Points on a hilly landscape, in no order, each with its height.
A ball rolls from a point to the lowest of its 3 nearest points, and stops where none of them is lower. Distance is the straight distance between rows; heights are no part of it.
z393 h=38.1: 6	-7	-4	12	17	-4	-3	2	10	-3	1	-9	-9	-9	7	11	10	11	-4	-13	-9	-15	-2	13	-8	-23	-14	13	9
z682 h=30.5: -6	-5	3	4	-19	-7	-10	-15	-24	-8	-10	14	15	12	-5	1	17	-4	17	-7	-6	-6	-2	10	8	-2	-4	35	-14
z276 h=27.2: 11	-1	-36	-5	6	20	2	14	-5	8	19	-2	-1	4	10	-13	2	8	-2	-26	-7	12	11	22	-19	-19	-1	-8	2
z489 h=40.9: 2	7	-1	2	-12	15	5	-20	-22	5	-12	7	18	-2	-9	-8	4	-6	-1	21	12	12	-12	-11	16	7	-18	0	-6
z159 h=53.4: -8	-12	2	2	-8	-16	-14	1	-21	-3	-18	15	25	-11	-10	3	5	0	8	16	1	1	-6	-2	9	16	-3	2	-3
z591 h=37.6: -5	7	-1	-5	-4	11	-1	-2	-8	21	-13	-10	13	-8	-16	2	6	2	0	0	-10	3	-9	6	-8	-9	-7	-7	2
z129 h=26.7: -8	-12	0	-7	-8	6	-3	2	-1	-1	13	21	12	-2	-4	-2	-2	12	3	1	22	8	1	16	10	7	25	-7	-6
z840 h=50.6: -7	-9	25	12	-6	-26	4	-8	2	9	-7	-4	7	-20	-10	-5	-4	-29	-4	27	9	3	-1	-14	10	17	3	-4	-8
z818 h=34.7: 21	-16	-18	6	8	0	-2	-6	-1	-21	3	11	-7	9	21	10	7	15	-2	-32	-6	-9	8	15	2	-22	0	21	-6
z586 h=31.8: -7	-14	0	-2	-4	-12	-1	7	15	-10	25	27	-5	1	6	-5	-11	8	2	2	20	7	-3	1	12	19	24	-15	4
z891 h=11.3: 1	12	-5	-7	12	25	2	11	14	-5	0	-6	-2	5	0	-7	-5	14	-8	-6	5	3	2	13	-19	-11	-3	-23	7
z170 h=35.0: 2	26	-1	-14	2	30	-17	-18	-16	19	-6	-15	-12	21	10	-2	10	9	8	-21	-28	7	-6	12	-9	-13	-10	11	-4
z705 h=53.5: -7	-10	7	-2	0	-10	-9	12	-6	1	-11	-17	4	-10	-10	23	14	20	-4	-11	-9	-11	-2	17	-12	-16	1	4	-7
z846 h=40.6: -19	2	4	2	-13	18	-11	-15	-5	7	12	-3	-3	24	7	-2	12	13	4	-40	1	-11	4	36	-8	-14	-15	13	-36
z458 h=69.6: -15	-21	22	6	6	-20	7	12	14	6	-4	-12	12	-12	-23	6	-5	3	-6	15	7	6	2	6	1	9	9	-18	-4
z999 h=37.8: 0	11	-2	1	-14	23	-10	-19	-16	14	-1	-1	2	27	5	1	15	0	13	-15	-8	-12	-8	16	2	-6	-12	25	-8
z545 h=27.4: -2	8	-9	1	4	18	-5	15	-2	-1	3	-8	-2	7	5	2	9	24	-10	-24	4	-8	4	26	-17	-19	-5	-5	-7
z454 h=41.7: 6	-16	0	-2	15	-2	-1	13	4	-6	-5	-15	4	-9	-16	4	10	9	-8	4	-3	0	1	15	-14	-16	2	-6	4
z980 h=33.2: 1	-5	-1	21	18	-3	6	18	22	-24	18	10	-4	-5	11	5	-17	2	-9	3	9	-17	9	5	-4	2	-9	-17	19
z613 h=78.8: -6	-22	19	12	-13	-14	2	3	20	-17	16	13	-8	-14	7	-1	-14	-11	-2	31	24	6	-1	-5	13	15	15	-11	9
z256 h=81.2: -3	-22	-6	12	-2	-20	2	14	20	-13	19	3	-13	-17	5	2	-11	-20	-7	15	8	-4	7	-1	-3	4	6	-3	9
z823 h=32.9: -6	6	-4	-2	-15	11	-3	-12	-28	14	-5	8	10	9	-9	-7	10	3	7	-6	7	11	-4	8	0	11	-1	1	-7
z259 h=36.3: 8	5	0	-7	3	-2	-4	-7	-2	17	-15	-15	8	5	-18	-3	20	-16	1	5	-18	3	-6	-10	2	8	-19	12	15
z793 h=44.4: 4	7	9	12	-20	11	7	-12	0	-8	-4	19	-12	-5	12	-1	-7	-10	-2	19	21	3	-11	-14	26	18	7	-5	7
z298 h=80.1: -7	-23	31	2	21	-14	11	17	7	5	6	-12	10	-8	-3	-15	-14	-20	-3	20	11	0	26	1	15	22	8	-24	-5
z912 h=51.4: -3	4	27	7	15	-4	16	12	32	-1	-1	-24	-6	1	-10	-5	-23	-19	-16	9	-3	-11	19	1	-6	1	-8	-15	7
z805 h=24.5: -2	36	2	-3	1	30	-3	-7	-9	26	-6	-19	-1	18	-15	-3	-3	17	4	-4	-21	-1	-11	-16	-10	3	-9	10	5
z196 h=26.0: -8	-6	-13	-11	-8	-6	1	3	-14	6	0	6	13	-3	-3	-3	9	5	8	-4	0	12	-6	1	-6	-4	12	-8	-8
z871 h=49.0: -9	15	12	3	8	-1	-2	-3	13	0	-11	-23	-5	-3	-19	9	-1	15	-10	7	-18	-16	-14	-7	-15	4	-18	6	4
z7 h=37.9: 8	4	-1	0	7	-1	-2	0	17	-1	6	-21	-18	-2	7	5	-3	-16	-7	8	-14	-7	-6	-18	-10	2	-6	4	13
z427 h=40.2: 12	-16	-25	10	3	3	1	17	1	-4	13	-2	6	8	12	2	12	12	-13	-36	-3	1	11	37	-5	-27	-10	11	-1
z301 h=35.9: 8	17	-8	-4	-7	19	-9	-20	-30	17	-13	-5	13	16	0	-15	18	2	18	-6	-10	3	-7	3	3	-2	-12	12	-9
z406 h=39.1: 3	-12	-10	-5	-8	-11	-15	-17	-15	0	-8	-7	6	-3	-8	6	18	-12	13	1	-14	-4	-6	-10	-1	0	-5	30	15
z755 h=12.6: 2	9	16	14	-9	-11	1	-22	-6	-14	-13	8	-13	-11	14	11	-5	1	3	11	6	-24	-14	-20	15	11	-1	10	1
z303 h=37.7: -3	3	5	11	25	-5	8	28	24	-10	-3	-22	2	-4	-5	14	-10	10	-14	5	-5	-13	13	11	-9	-23	-14	-12	7
z362 h=40.8: 21	11	-17	-1	22	-4	3	15	12	1	11	-29	-24	1	9	-1	4	-13	-9	3	-21	-7	13	-16	-11	-9	-20	6	21
z251 h=51.2: -6	-18	-4	-9	-14	-4	-14	9	-10	-13	-3	30	12	13	0	7	8	15	13	-12	2	12	2	21	5	5	19	7	-20
z244 h=30.2: 2	7	16	6	-11	0	7	-13	-9	-1	-16	2	11	-8	-5	14	7	-5	2	16	4	-9	-21	-7	11	10	-13	5	0
z553 h=75.8: -18	-18	27	13	3	-7	14	6	18	-3	15	5	-1	-5	-8	0	-13	-1	-4	19	20	10	10	-4	6	12	5	-21	7
z145 h=29.1: 1	-5	-13	-19	-9	-7	-5	11	-14	-9	-4	20	8	-2	7	-8	9	3	10	7	-1	20	2	6	0	10	24	0	-8
z636 h=63.1: -10	-22	3	8	7	-25	8	4	-3	6	-3	0	11	-19	-14	5	4	-7	5	15	2	5	-7	-4	2	7	0	-1	4
z523 h=45.0: -3	25	1	15	13	5	17	-4	22	5	0	-30	-6	2	-7	-7	-21	4	0	10	-10	-10	14	-24	-9	-1	2	-6	1
z884 h=37.5: -11	-12	8	6	-8	-8	-9	6	3	0	10	25	13	-3	-1	5	-8	23	-2	10	27	1	-7	3	17	18	16	-9	4
z659 h=36.5: -7	-16	-3	-1	-15	-13	0	-11	-8	9	-7	11	15	-4	-2	-6	7	-17	10	6	4	19	5	-12	13	11	6	-2	10
z574 h=38.8: 2	0	9	15	-2	-2	-3	3	22	-15	22	16	-18	-2	10	11	-8	3	-2	5	27	-8	-4	-13	15	10	13	-1	4
z611 h=21.2: 5	29	-2	-1	-2	21	1	-6	-7	9	0	-13	-16	0	8	2	-9	14	-1	-12	-23	-3	1	-18	-2	2	4	5	0
z654 h=55.7: -5	-8	10	15	19	4	-1	14	26	0	-3	0	4	-10	-12	16	-6	21	-6	5	10	-24	2	18	-13	-10	-3	-17	6
z845 h=34.0: 2	19	-3	19	10	7	3	8	16	-15	6	-4	-11	6	9	16	-31	29	-18	-3	1	-22	4	-3	-7	-5	-4	-5	4
z883 h=31.3: 2	-11	-3	1	8	5	-2	-4	3	-6	-5	4	-17	7	7	6	5	4	-5	-4	-9	-13	0	2	-6	-19	5	5	4
z769 h=44.9: -20	4	9	6	4	13	-18	14	12	-7	2	3	3	9	2	8	-4	40	-16	-21	11	-25	0	34	-11	-10	-11	-5	-14
z608 h=41.8: -6	0	8	4	-12	-6	8	-9	-10	6	-6	6	0	-14	-1	-7	-8	-21	0	23	11	2	-6	-20	19	15	-3	-6	2
z834 h=35.5: 1	6	-16	-13	0	-3	-8	-8	-34	16	-14	-4	9	0	-18	-16	16	-17	25	0	-13	29	-1	-6	10	12	3	13	2
z36 h=17.0: 4	10	-4	6	-18	11	-15	-22	3	-4	-3	4	-7	11	15	9	0	3	2	-21	-9	-17	-2	1	7	-11	4	17	-9
z470 h=36.7: 4	5	7	-6	7	-5	6	-1	1	10	-3	-13	-4	-6	-4	-2	6	-25	3	10	2	3	-7	-16	7	12	1	-10	12
z599 h=67.7: -2	-21	-4	0	-6	-23	1	-11	1	-13	7	13	-2	-17	3	7	12	-6	3	6	-2	-5	-5	-9	8	2	9	8	10
z932 h=19.3: 12	15	-17	8	21	20	3	20	16	-10	18	3	-2	17	10	-4	-31	6	-13	-8	7	16	10	7	-22	-13	-7	-27	12
z904 h=44.0: -2	11	18	4	2	-13	8	-8	-5	20	-8	-15	3	-7	-4	5	2	-23	-1	17	2	-15	-8	-24	-1	17	-20	1	2
z737 h=13.0: 11	-7	-27	-22	-9	-2	0	-3	-13	9	18	12	3	-7	3	-22	-2	-13	10	-4	6	36	-1	-8	-1	5	16	-6	-1
z835 h=19.0: 0	-7	9	2	-25	1	-7	-23	-13	-2	0	26	8	9	5	-2	0	-4	7	-8	5	2	-7	2	20	7	8	11	2
z403 h=13.2: 13	5	-14	-18	0	19	-8	-12	-6	3	2	0	-18	7	12	2	12	-9	9	-19	-16	-2	2	0	-3	-8	2	14	8
z82 h=38.5: 7	-9	-24	-3	-8	21	-8	5	2	-8	21	17	-5	19	22	-4	-2	9	-3	-38	7	1	11	33	2	-19	0	14	-15
z14 h=32.3: 5	-9	-23	-11	14	2	-2	13	-3	-1	3	-19	1	5	1	-1	19	4	-2	-16	-13	13	10	20	-25	-19	3	-1	-3
z447 h=27.5: 8	12	-13	19	1	-8	7	3	13	-23	2	-15	-23	-3	21	14	-16	13	-11	-2	-18	-25	5	-21	-10	-11	2	4	10
z342 h=24.6: 2	-8	-4	4	-14	-6	-6	-8	-2	-8	9	33	7	5	0	-2	6	10	5	1	16	13	-8	8	18	18	27	-1	-3
z800 h=38.4: -3	28	8	-12	8	20	7	0	-6	25	-13	-10	2	-1	-3	-8	3	-9	-1	10	-4	16	-11	-16	3	12	-13	-5	0
z801 h=37.2: -13	-2	-1	-2	-18	14	-12	-15	-24	12	-10	11	9	17	0	-7	10	-2	6	-28	5	0	3	25	1	-6	-3	12	-17
z645 h=34.8: 21	2	-15	5	1	6	-2	-7	4	-9	5	-9	-30	17	19	6	-9	8	-2	-27	-10	-18	5	0	1	-27	-7	20	5
z576 h=42.5: -11	-18	-4	-9	-7	-20	-1	17	4	-11	5	26	4	-6	-3	9	0	4	-1	15	6	7	0	4	1	8	17	-6	-6
z272 h=50.8: 1	-3	22	9	6	-13	10	4	23	-9	-1	-17	-18	-11	-4	4	-5	-22	-7	15	0	-19	6	-16	-4	10	0	-3	2
z16 h=76.1: -18	-10	23	2	19	-6	14	13	19	9	-14	-22	23	-5	-29	4	-14	-1	-9	12	6	4	3	13	-2	1	-9	-20	-2
z420 h=14.7: 8	5	-6	5	-12	7	-7	-16	4	-8	8	21	-9	10	25	1	-5	-1	-2	-14	3	-11	0	6	16	0	5	9	-10
z108 h=15.0: 2	3	7	6	-15	0	-4	-21	3	-8	4	26	-12	2	24	7	-2	1	4	-3	8	-15	-8	-5	17	-3	10	7	4
z665 h=31.7: 4	4	-5	-4	12	14	-7	0	-6	17	-4	-22	-5	9	-4	3	11	5	3	-22	-20	2	2	14	-18	-20	-14	6	3
z679 h=24.0: 7	-12	-12	-8	-15	12	-7	-20	-7	-9	4	21	-7	-5	9	-13	9	-12	19	-16	-2	13	-4	-10	15	-7	24	2	4
z985 h=32.7: 16	-16	-13	-19	-1	-15	-2	-9	-2	-7	11	-13	-15	-12	12	-16	8	-30	1	4	-22	13	6	-21	5	6	-4	17	22
z775 h=52.4: -4	0	-3	-8	15	12	0	12	3	5	0	-19	9	0	-29	-6	12	11	-11	-14	-16	9	5	29	-23	-17	-6	-20	4
z926 h=24.4: 2	3	6	0	0	-7	-13	-23	-6	-7	-16	-7	-13	4	2	18	6	10	6	-11	-13	-32	-6	-1	5	-16	-7	16	-5
z17 h=26.6: -1	-15	-14	6	7	-5	-2	16	9	-11	18	14	5	-2	-2	12	-1	23	-4	-7	14	-4	9	28	-2	-7	5	-10	-4
z895 h=43.5: -7	-5	-1	-18	-1	-8	-11	28	-17	1	-10	25	22	3	-7	-1	19	4	20	-2	1	23	1	11	-7	10	3	-4	-18
z781 h=19.1: -3	4	-17	-18	-11	10	2	-4	-9	11	0	22	4	6	2	-13	6	-4	7	-9	-1	20	-3	5	3	1	17	-16	-8
z136 h=44.5: -8	29	-1	12	11	20	14	4	18	2	5	-4	-4	15	-12	1	-25	23	-22	-1	-4	5	12	-4	-22	-10	-2	-17	-1
z348 h=32.4: 3	-3	-5	-11	-6	-4	-3	-10	-16	8	-3	-1	4	-5	2	-13	8	-16	6	-5	0	16	-6	-7	8	5	1	3	7
z784 h=37.4: -2	2	-7	-10	-15	9	-2	-2	-34	13	-10	15	22	1	-6	-8	9	3	16	11	13	34	1	-4	9	15	3	-7	-6
z630 h=45.9: 7	-12	-4	-11	4	-8	1	13	-14	-1	-20	2	11	-9	-6	3	21	10	9	1	-10	23	-5	10	-11	-6	3	1	-1
z374 h=35.4: -2	-4	-2	-4	-11	20	-13	1	4	1	9	1	-8	11	14	3	0	12	1	-25	1	-18	0	22	-2	-25	-7	10	-20
z252 h=36.6: 2	-5	2	-2	-8	11	-16	-18	3	-8	-6	-16	-7	36	-5	13	7	9	14	-36	-2	-20	1	9	3	-28	-22	49	-18
z519 h=47.8: -15	1	0	-7	-8	3	-9	4	-12	7	5	3	6	15	1	-1	14	26	-2	-31	10	-8	6	36	-1	-6	-12	-8	-31
z520 h=83.8: 8	-25	1	-5	0	-28	2	19	10	-10	4	6	-1	-18	2	-5	-3	-23	-3	18	6	16	9	-10	1	9	16	-7	-6
z57 h=35.3: 9	2	-1	8	2	-1	7	-3	14	-10	13	12	-14	-4	14	2	-6	3	-10	-4	3	-12	-4	-6	-2	0	14	-8	10
z943 h=57.8: -9	21	17	13	-3	-7	2	-12	-2	0	-8	-9	8	-1	-10	20	-7	17	-4	11	-15	-24	-15	-25	2	6	-5	16	-2
z364 h=31.9: 14	-15	-14	-3	-5	-6	-6	-11	-3	-16	3	-4	-7	12	9	9	11	1	8	-31	-5	-7	4	15	0	-25	-1	30	-4
z421 h=44.6: -8	-8	4	1	-10	3	-9	2	-9	3	-7	11	13	10	-2	14	9	12	-4	-29	-4	-4	-6	20	-1	-8	-2	12	-18
z632 h=19.4: 7	23	-3	1	-13	5	2	-9	9	-5	-2	6	-19	10	17	2	-19	15	-7	-9	-6	-7	4	-13	-1	-3	10	12	-2
z656 h=70.0: -19	-7	20	8	-4	-15	0	5	-8	13	0	14	25	-11	-19	12	-7	18	7	33	27	-2	-9	4	20	16	9	-6	-12
z463 h=43.3: 15	16	-23	10	26	-4	1	15	5	-16	12	-16	-26	-3	17	0	-6	-3	-5	-5	-13	-7	9	-2	-13	-17	-1	10	12
z986 h=38.2: 8	-21	-15	-10	1	-9	1	9	-4	-11	-5	12	-1	-8	3	5	11	4	10	-9	-1	21	11	10	-9	-2	9	2	-12
z211 h=43.4: 4	0	27	1	7	-4	14	6	11	9	-1	-24	-1	-4	-6	-5	-6	-26	-15	16	7	2	3	-12	12	4	-3	-16	7
z227 h=36.2: 11	-5	-15	-14	-5	-19	-4	-18	-19	11	-9	-13	1	-2	0	-17	11	-33	2	13	-4	20	-3	-24	23	14	-12	12	8
z794 h=52.5: -19	-14	25	12	-13	-21	9	-7	0	-10	-3	5	6	-18	5	8	-3	-15	-4	29	14	-9	-15	-14	21	10	0	-3	6
z280 h=21.1: 9	-19	5	3	21	-5	12	21	22	-7	13	-8	2	-5	-3	-8	-19	-13	-5	5	17	12	18	-2	-1	4	-1	-34	13
z640 h=46.6: -5	2	20	9	-7	-3	2	-7	6	12	4	19	-2	-8	2	7	-1	-5	-3	11	20	-2	-10	-11	20	13	1	-12	5
z698 h=43.1: 10	28	-15	3	9	0	2	6	12	-1	6	-30	-25	4	3	6	-10	3	-10	0	-19	3	10	-24	-25	-12	-5	3	19
z598 h=57.1: -7	27	13	6	12	14	14	4	4	16	-5	-32	1	3	-15	8	-13	15	-12	-7	-17	-9	-6	-10	-23	-4	-14	1	-8
z732 h=41.0: 2	16	6	-1	10	0	1	-3	15	2	-4	-28	-11	-2	-3	1	-6	-5	-2	1	-19	-13	-2	-21	0	1	-9	3	13
z158 h=23.5: -7	27	3	5	-7	11	12	-6	-8	10	-8	4	-3	9	3	1	-13	12	-9	7	-6	-18	-8	-8	3	3	-2	5	-8
z339 h=57.9: -9	-5	14	-3	-1	-9	18	-3	-7	14	-19	1	11	-13	-12	-4	-2	-6	-4	21	11	23	2	1	12	25	7	-12	-13
z164 h=38.6: 8	-1	-16	-8	6	1	7	12	3	7	8	-1	3	-8	-5	-17	-1	-14	-7	-5	-6	16	5	5	-13	0	11	-17	7
z320 h=28.2: 0	3	-10	-11	-29	0	-14	-20	-39	-8	-22	18	24	14	-5	-13	12	-5	25	6	3	5	4	9	13	11	-4	26	-2
z588 h=39.4: 1	10	5	4	12	10	-1	-4	6	-3	-9	-12	-8	0	0	7	6	19	-11	-12	-6	-16	-12	7	-19	-16	-12	4	-4
z239 h=55.8: -15	-5	2	-10	-3	-3	-8	8	-15	15	-5	8	13	1	-12	9	13	25	-5	-9	8	-2	-7	23	-11	-5	4	-7	-24
z838 h=47.7: -5	8	11	1	19	12	6	12	20	2	-6	-15	4	-2	-14	11	-9	16	-21	4	1	-11	9	6	-11	-14	-13	-14	5
z341 h=22.3: -4	-1	-8	20	26	1	8	18	21	-20	3	-9	1	-5	-2	0	-19	0	-17	-2	1	-2	7	10	-11	-9	-11	-17	12
z460 h=38.0: 8	10	-2	7	10	20	14	6	8	-4	15	8	-15	-5	13	-10	-23	1	-12	1	15	2	8	-3	-3	1	13	-15	9
z889 h=30.0: -2	16	5	-1	1	11	-1	-7	-12	16	-11	-5	3	6	-4	8	7	1	7	4	-18	-8	-15	-2	-2	-2	-18	10	8
z501 h=44.1: 4	15	25	8	6	23	11	4	-2	24	-12	-11	17	0	-19	-7	1	-9	-1	19	21	6	-7	-15	8	13	-4	-15	-11
z37 h=32.2: 12	-14	-21	2	22	2	-1	5	6	-5	9	-8	-6	-4	4	1	0	1	4	-16	-2	4	1	13	-19	-14	4	-8	9
z569 h=3.4: 24	-10	-30	-12	-5	10	-2	8	2	-1	22	21	-3	-5	7	-15	-9	7	11	-18	8	17	11	10	-2	-4	19	-18	3
z831 h=6.8: 12	-2	-14	11	29	5	8	15	27	-11	17	-8	-5	-4	2	-13	-15	-21	-8	1	8	8	18	2	-13	-4	-9	-19	6
z966 h=6.7: -12	12	23	11	-9	15	-1	3	-5	7	-1	14	10	5	-1	0	-15	20	-6	13	27	-15	-15	9	12	14	10	-9	-2
z19 h=24.7: 4	-9	-10	-19	-3	-31	-1	-6	-4	-18	3	3	-2	-3	13	-8	8	-31	20	12	-17	5	1	-25	4	15	9	10	4
z334 h=45.4: 8	22	-2	4	15	-7	17	4	19	-7	5	-34	-18	3	2	-4	-30	-9	-12	11	-13	-9	20	-26	-18	5	-4	-7	7
z141 h=40.7: -2	23	12	9	7	16	20	7	6	12	2	-5	-6	0	-10	-12	-19	-2	-6	9	11	9	0	-17	5	16	8	-23	4
z666 h=10.2: 17	3	-12	-10	4	22	1	-8	4	-7	17	12	-17	4	19	-7	-5	-9	3	-17	-6	8	-1	-3	-1	-6	20	-7	7
z819 h=43.9: -9	-13	7	7	-16	-19	-4	-24	-9	-3	-15	0	6	-8	5	8	13	-25	7	15	1	1	-9	-15	14	6	-12	13	5
z329 h=17.7: 13	-5	-12	-14	5	-4	-9	-9	0	1	-4	-20	-15	0	-2	0	25	-10	1	-10	-8	-4	2	-5	-8	-17	-8	14	21
z179 h=12.5: 9	5	-11	-11	-6	-2	-4	-17	1	-16	10	14	-20	7	16	-3	3	-7	10	-10	-6	-7	3	-4	13	0	10	5	14
z95 h=43.2: -1	8	13	5	-9	-4	18	-5	15	0	17	5	-25	-10	16	-10	-16	-23	-8	18	11	-2	2	-22	7	14	5	-7	10
z653 h=39.8: -16	5	8	3	-18	19	-9	-9	-10	-2	6	17	5	11	9	6	6	16	-6	-6	3	-12	-8	14	12	1	2	0	-22
z950 h=43.6: -14	-10	9	5	-9	-10	-4	-15	-20	6	-12	11	19	-5	-8	12	14	2	6	14	1	-6	-11	-3	10	2	-15	16	4
z606 h=53.3: 4	21	19	4	21	0	13	2	6	19	-9	-32	7	-4	-24	4	-8	-23	-10	15	-14	-12	-2	-21	0	18	-21	0	-1
z906 h=44.2: 1	14	12	1	14	6	14	2	9	27	-12	-16	4	0	-16	-1	-7	-5	-15	4	-7	0	0	-7	-7	9	-1	-9	2
z314 h=56.7: 4	-2	11	13	22	-14	10	5	23	-12	-7	-17	-6	-18	-14	14	-20	-10	-16	13	-1	-20	-5	-6	-13	-6	-14	-3	0
z212 h=13.9: 8	-4	-17	1	-2	7	-8	13	9	-13	21	20	-1	3	9	-3	-12	23	-9	-12	27	1	1	22	9	-6	16	-15	-3
z724 h=56.9: 2	-19	-12	-11	-19	-18	2	-10	-12	-22	3	21	-5	8	13	1	11	-5	16	-11	-3	6	9	-1	14	-3	13	27	-5
z114 h=36.4: -5	-11	-2	-9	-9	6	-14	-10	-26	6	-16	-4	10	11	-6	6	15	-6	18	-16	-10	3	0	6	2	-9	-4	19	-9
z780 h=59.6: -13	11	27	12	6	5	7	2	13	4	-8	-7	9	2	-9	19	-6	16	-4	4	0	-17	-10	1	-13	-4	-5	-5	-5
z52 h=85.6: 3	-14	-11	-3	0	-25	-3	12	9	0	3	4	2	-17	2	-12	-5	-15	3	13	12	28	10	-11	-3	15	22	-16	-8
z104 h=45.7: -4	-5	-9	18	19	-3	5	20	26	-15	5	8	-2	1	-4	15	-19	24	-20	-6	9	-27	0	20	-7	-22	-8	-15	11
z627 h=38.7: 9	4	2	0	14	8	-9	2	8	17	-2	-33	-7	3	-18	9	9	14	-1	-8	-23	-8	-4	-8	-14	-8	-20	10	7
z213 h=55.2: 3	-24	2	-9	-20	-16	-4	6	2	-15	9	40	-2	12	20	-5	0	3	20	-14	0	8	13	16	23	1	25	25	-10
z566 h=20.1: 5	-12	-15	-7	-14	-5	-5	1	-12	-4	3	29	0	4	15	-13	-2	-15	24	-1	8	19	3	-10	9	12	23	4	0
z856 h=33.5: -3	-2	-19	-13	-1	9	1	22	-11	6	5	5	15	0	-9	-15	10	4	12	-12	-2	28	3	12	-17	6	11	-17	-6
z768 h=42.1: -7	7	0	-22	-10	8	-3	21	-30	13	-8	17	19	11	-6	-23	11	0	16	0	11	32	-8	10	1	17	3	-15	-22
z5 h=47.6: -6	-2	29	1	-7	-12	11	-4	14	-3	12	-17	-10	-13	16	-12	-17	-35	-11	34	1	-9	4	-18	10	16	1	7	8
z429 h=65.7: -8	-1	36	11	-2	-13	5	-17	-7	-3	-18	0	12	-20	-1	18	-3	-23	-8	34	11	-20	-18	-26	23	20	-24	6	3
z935 h=23.4: -1	-8	2	1	-19	-10	-5	-24	-22	-7	-11	22	10	3	4	-11	15	-22	23	2	-8	8	-9	-4	21	13	2	29	3
z522 h=35.2: -1	11	-3	-1	-4	12	6	-6	-8	20	-7	7	-6	-3	7	-5	0	-4	4	4	10	10	-9	-9	-3	3	4	-7	9
z471 h=15.4: 0	2	-18	-5	-15	-10	-4	-22	-14	-11	8	11	-12	1	15	-18	6	-30	16	5	-7	7	-5	-25	16	10	12	10	15
z92 h=53.9: -1	2	15	-8	6	-9	2	-17	-22	22	-18	-18	20	-6	-20	-9	6	-21	2	33	7	6	-2	-20	25	23	-12	1	-7
z688 h=50.1: 18	-11	11	-8	9	-7	12	5	21	6	7	-20	-13	-6	14	-15	-2	-29	-16	21	2	-2	26	-8	2	8	4	-2	13
z869 h=33.4: 2	1	-1	8	6	-19	6	5	15	-16	6	-24	-25	-13	16	1	-18	-8	-5	11	-10	-20	-1	-21	-17	3	-13	23	19
z725 h=24.8: 9	-7	-11	-9	5	-5	-7	-5	-7	4	-1	-10	0	4	-4	8	21	8	4	-7	-16	2	4	11	-3	-12	1	16	2
z754 h=51.3: 1	-11	-2	-22	6	-23	-16	31	-4	-13	-9	9	6	-5	-5	-2	15	-10	9	5	-8	28	9	10	-8	-3	10	-4	-9
z417 h=52.9: -15	4	-1	6	-26	-1	-14	0	-23	-1	-11	24	24	13	1	-7	12	22	2	10	14	3	-10	7	16	16	2	3	-20
z790 h=50.7: -12	9	9	1	-2	11	6	8	-1	21	-7	6	23	-1	-19	-5	4	6	-3	15	20	18	-5	7	7	17	-6	-24	-7
z50 h=43.0: 10	4	3	-10	-10	3	7	-16	0	4	19	16	-10	-8	16	-10	-8	-27	6	9	13	11	1	-27	17	10	12	-14	9
z413 h=61.8: 3	-3	15	18	8	-7	3	7	19	-18	9	-5	-10	-15	-5	22	-8	14	-12	0	-2	-27	-4	-5	-13	-14	-9	-1	7
z633 h=41.1: 1	2	-1	-6	0	0	8	-9	24	-3	16	-2	-20	-16	7	-12	-10	-23	-8	13	-3	4	0	-21	7	-3	6	-6	15
z81 h=53.2: -14	2	-14	-18	-7	15	-6	7	-23	15	12	-2	6	6	-2	-14	19	15	9	-27	-10	9	3	37	-19	-7	-4	-8	-24
z242 h=22.6: 21	13	-20	1	24	23	6	15	4	0	-1	-10	-10	6	3	-13	-10	4	-2	-20	-12	0	12	6	-26	-21	-10	-3	12
z90 h=21.8: 9	26	-21	10	0	8	14	-13	11	1	5	-19	-18	7	8	-8	-24	25	-11	-2	-12	-6	12	-19	-7	6	11	7	5
z821 h=42.2: -9	-10	4	-5	-14	-8	-12	15	-6	-7	-1	32	15	2	-7	7	9	23	11	10	19	5	-1	13	3	11	9	0	-17
z479 h=43.7: 3	-15	-3	-17	-3	-15	-7	1	-27	4	-27	2	32	0	-17	-7	17	-21	21	18	-18	26	-6	-13	3	11	-11	9	-8
z917 h=48.2: -14	-17	-11	1	11	-4	-2	10	-6	-4	-10	-12	7	8	-1	14	23	31	-8	-24	1	2	9	39	-27	-19	-13	7	-17
z149 h=29.6: -13	15	7	3	-3	9	-14	7	6	-2	6	19	5	10	-7	-4	-8	27	-4	-4	21	-17	-14	18	-2	-6	-3	-15	-12
z414 h=22.4: 5	9	2	0	-6	-9	3	-18	6	-16	6	1	-17	-2	16	7	-4	5	-3	4	-15	-19	-6	-23	2	-8	4	15	7
z862 h=32.5: 2	-10	-6	-14	8	-13	-10	-3	-4	12	-10	-10	0	-6	-16	-4	16	-13	10	3	-14	14	5	-6	-12	-1	2	10	-2
z210 h=59.7: -20	-9	18	-2	-7	-5	1	9	0	2	-7	10	24	-11	-17	12	6	9	-3	11	12	1	-15	3	12	-1	4	-17	1
z826 h=39.3: 2	14	0	15	13	12	5	9	13	-9	2	-14	-13	6	1	8	-20	16	-7	5	-7	-11	3	-7	-16	-15	-11	-17	3

Where does a ball stop that starts at each point below?
z364 | z666
z479 | z666
z170 | z666
z682 | z666

Call two points neighbours if one is among the 3 nearest of the other. Go from one point of each pair to the other, from neighbour to neighbour, staying as low as possible. Name the highest point that can't be avoided.
z755 / z966 | z884
z737 / z755 | z108
z831 / z891 | z932
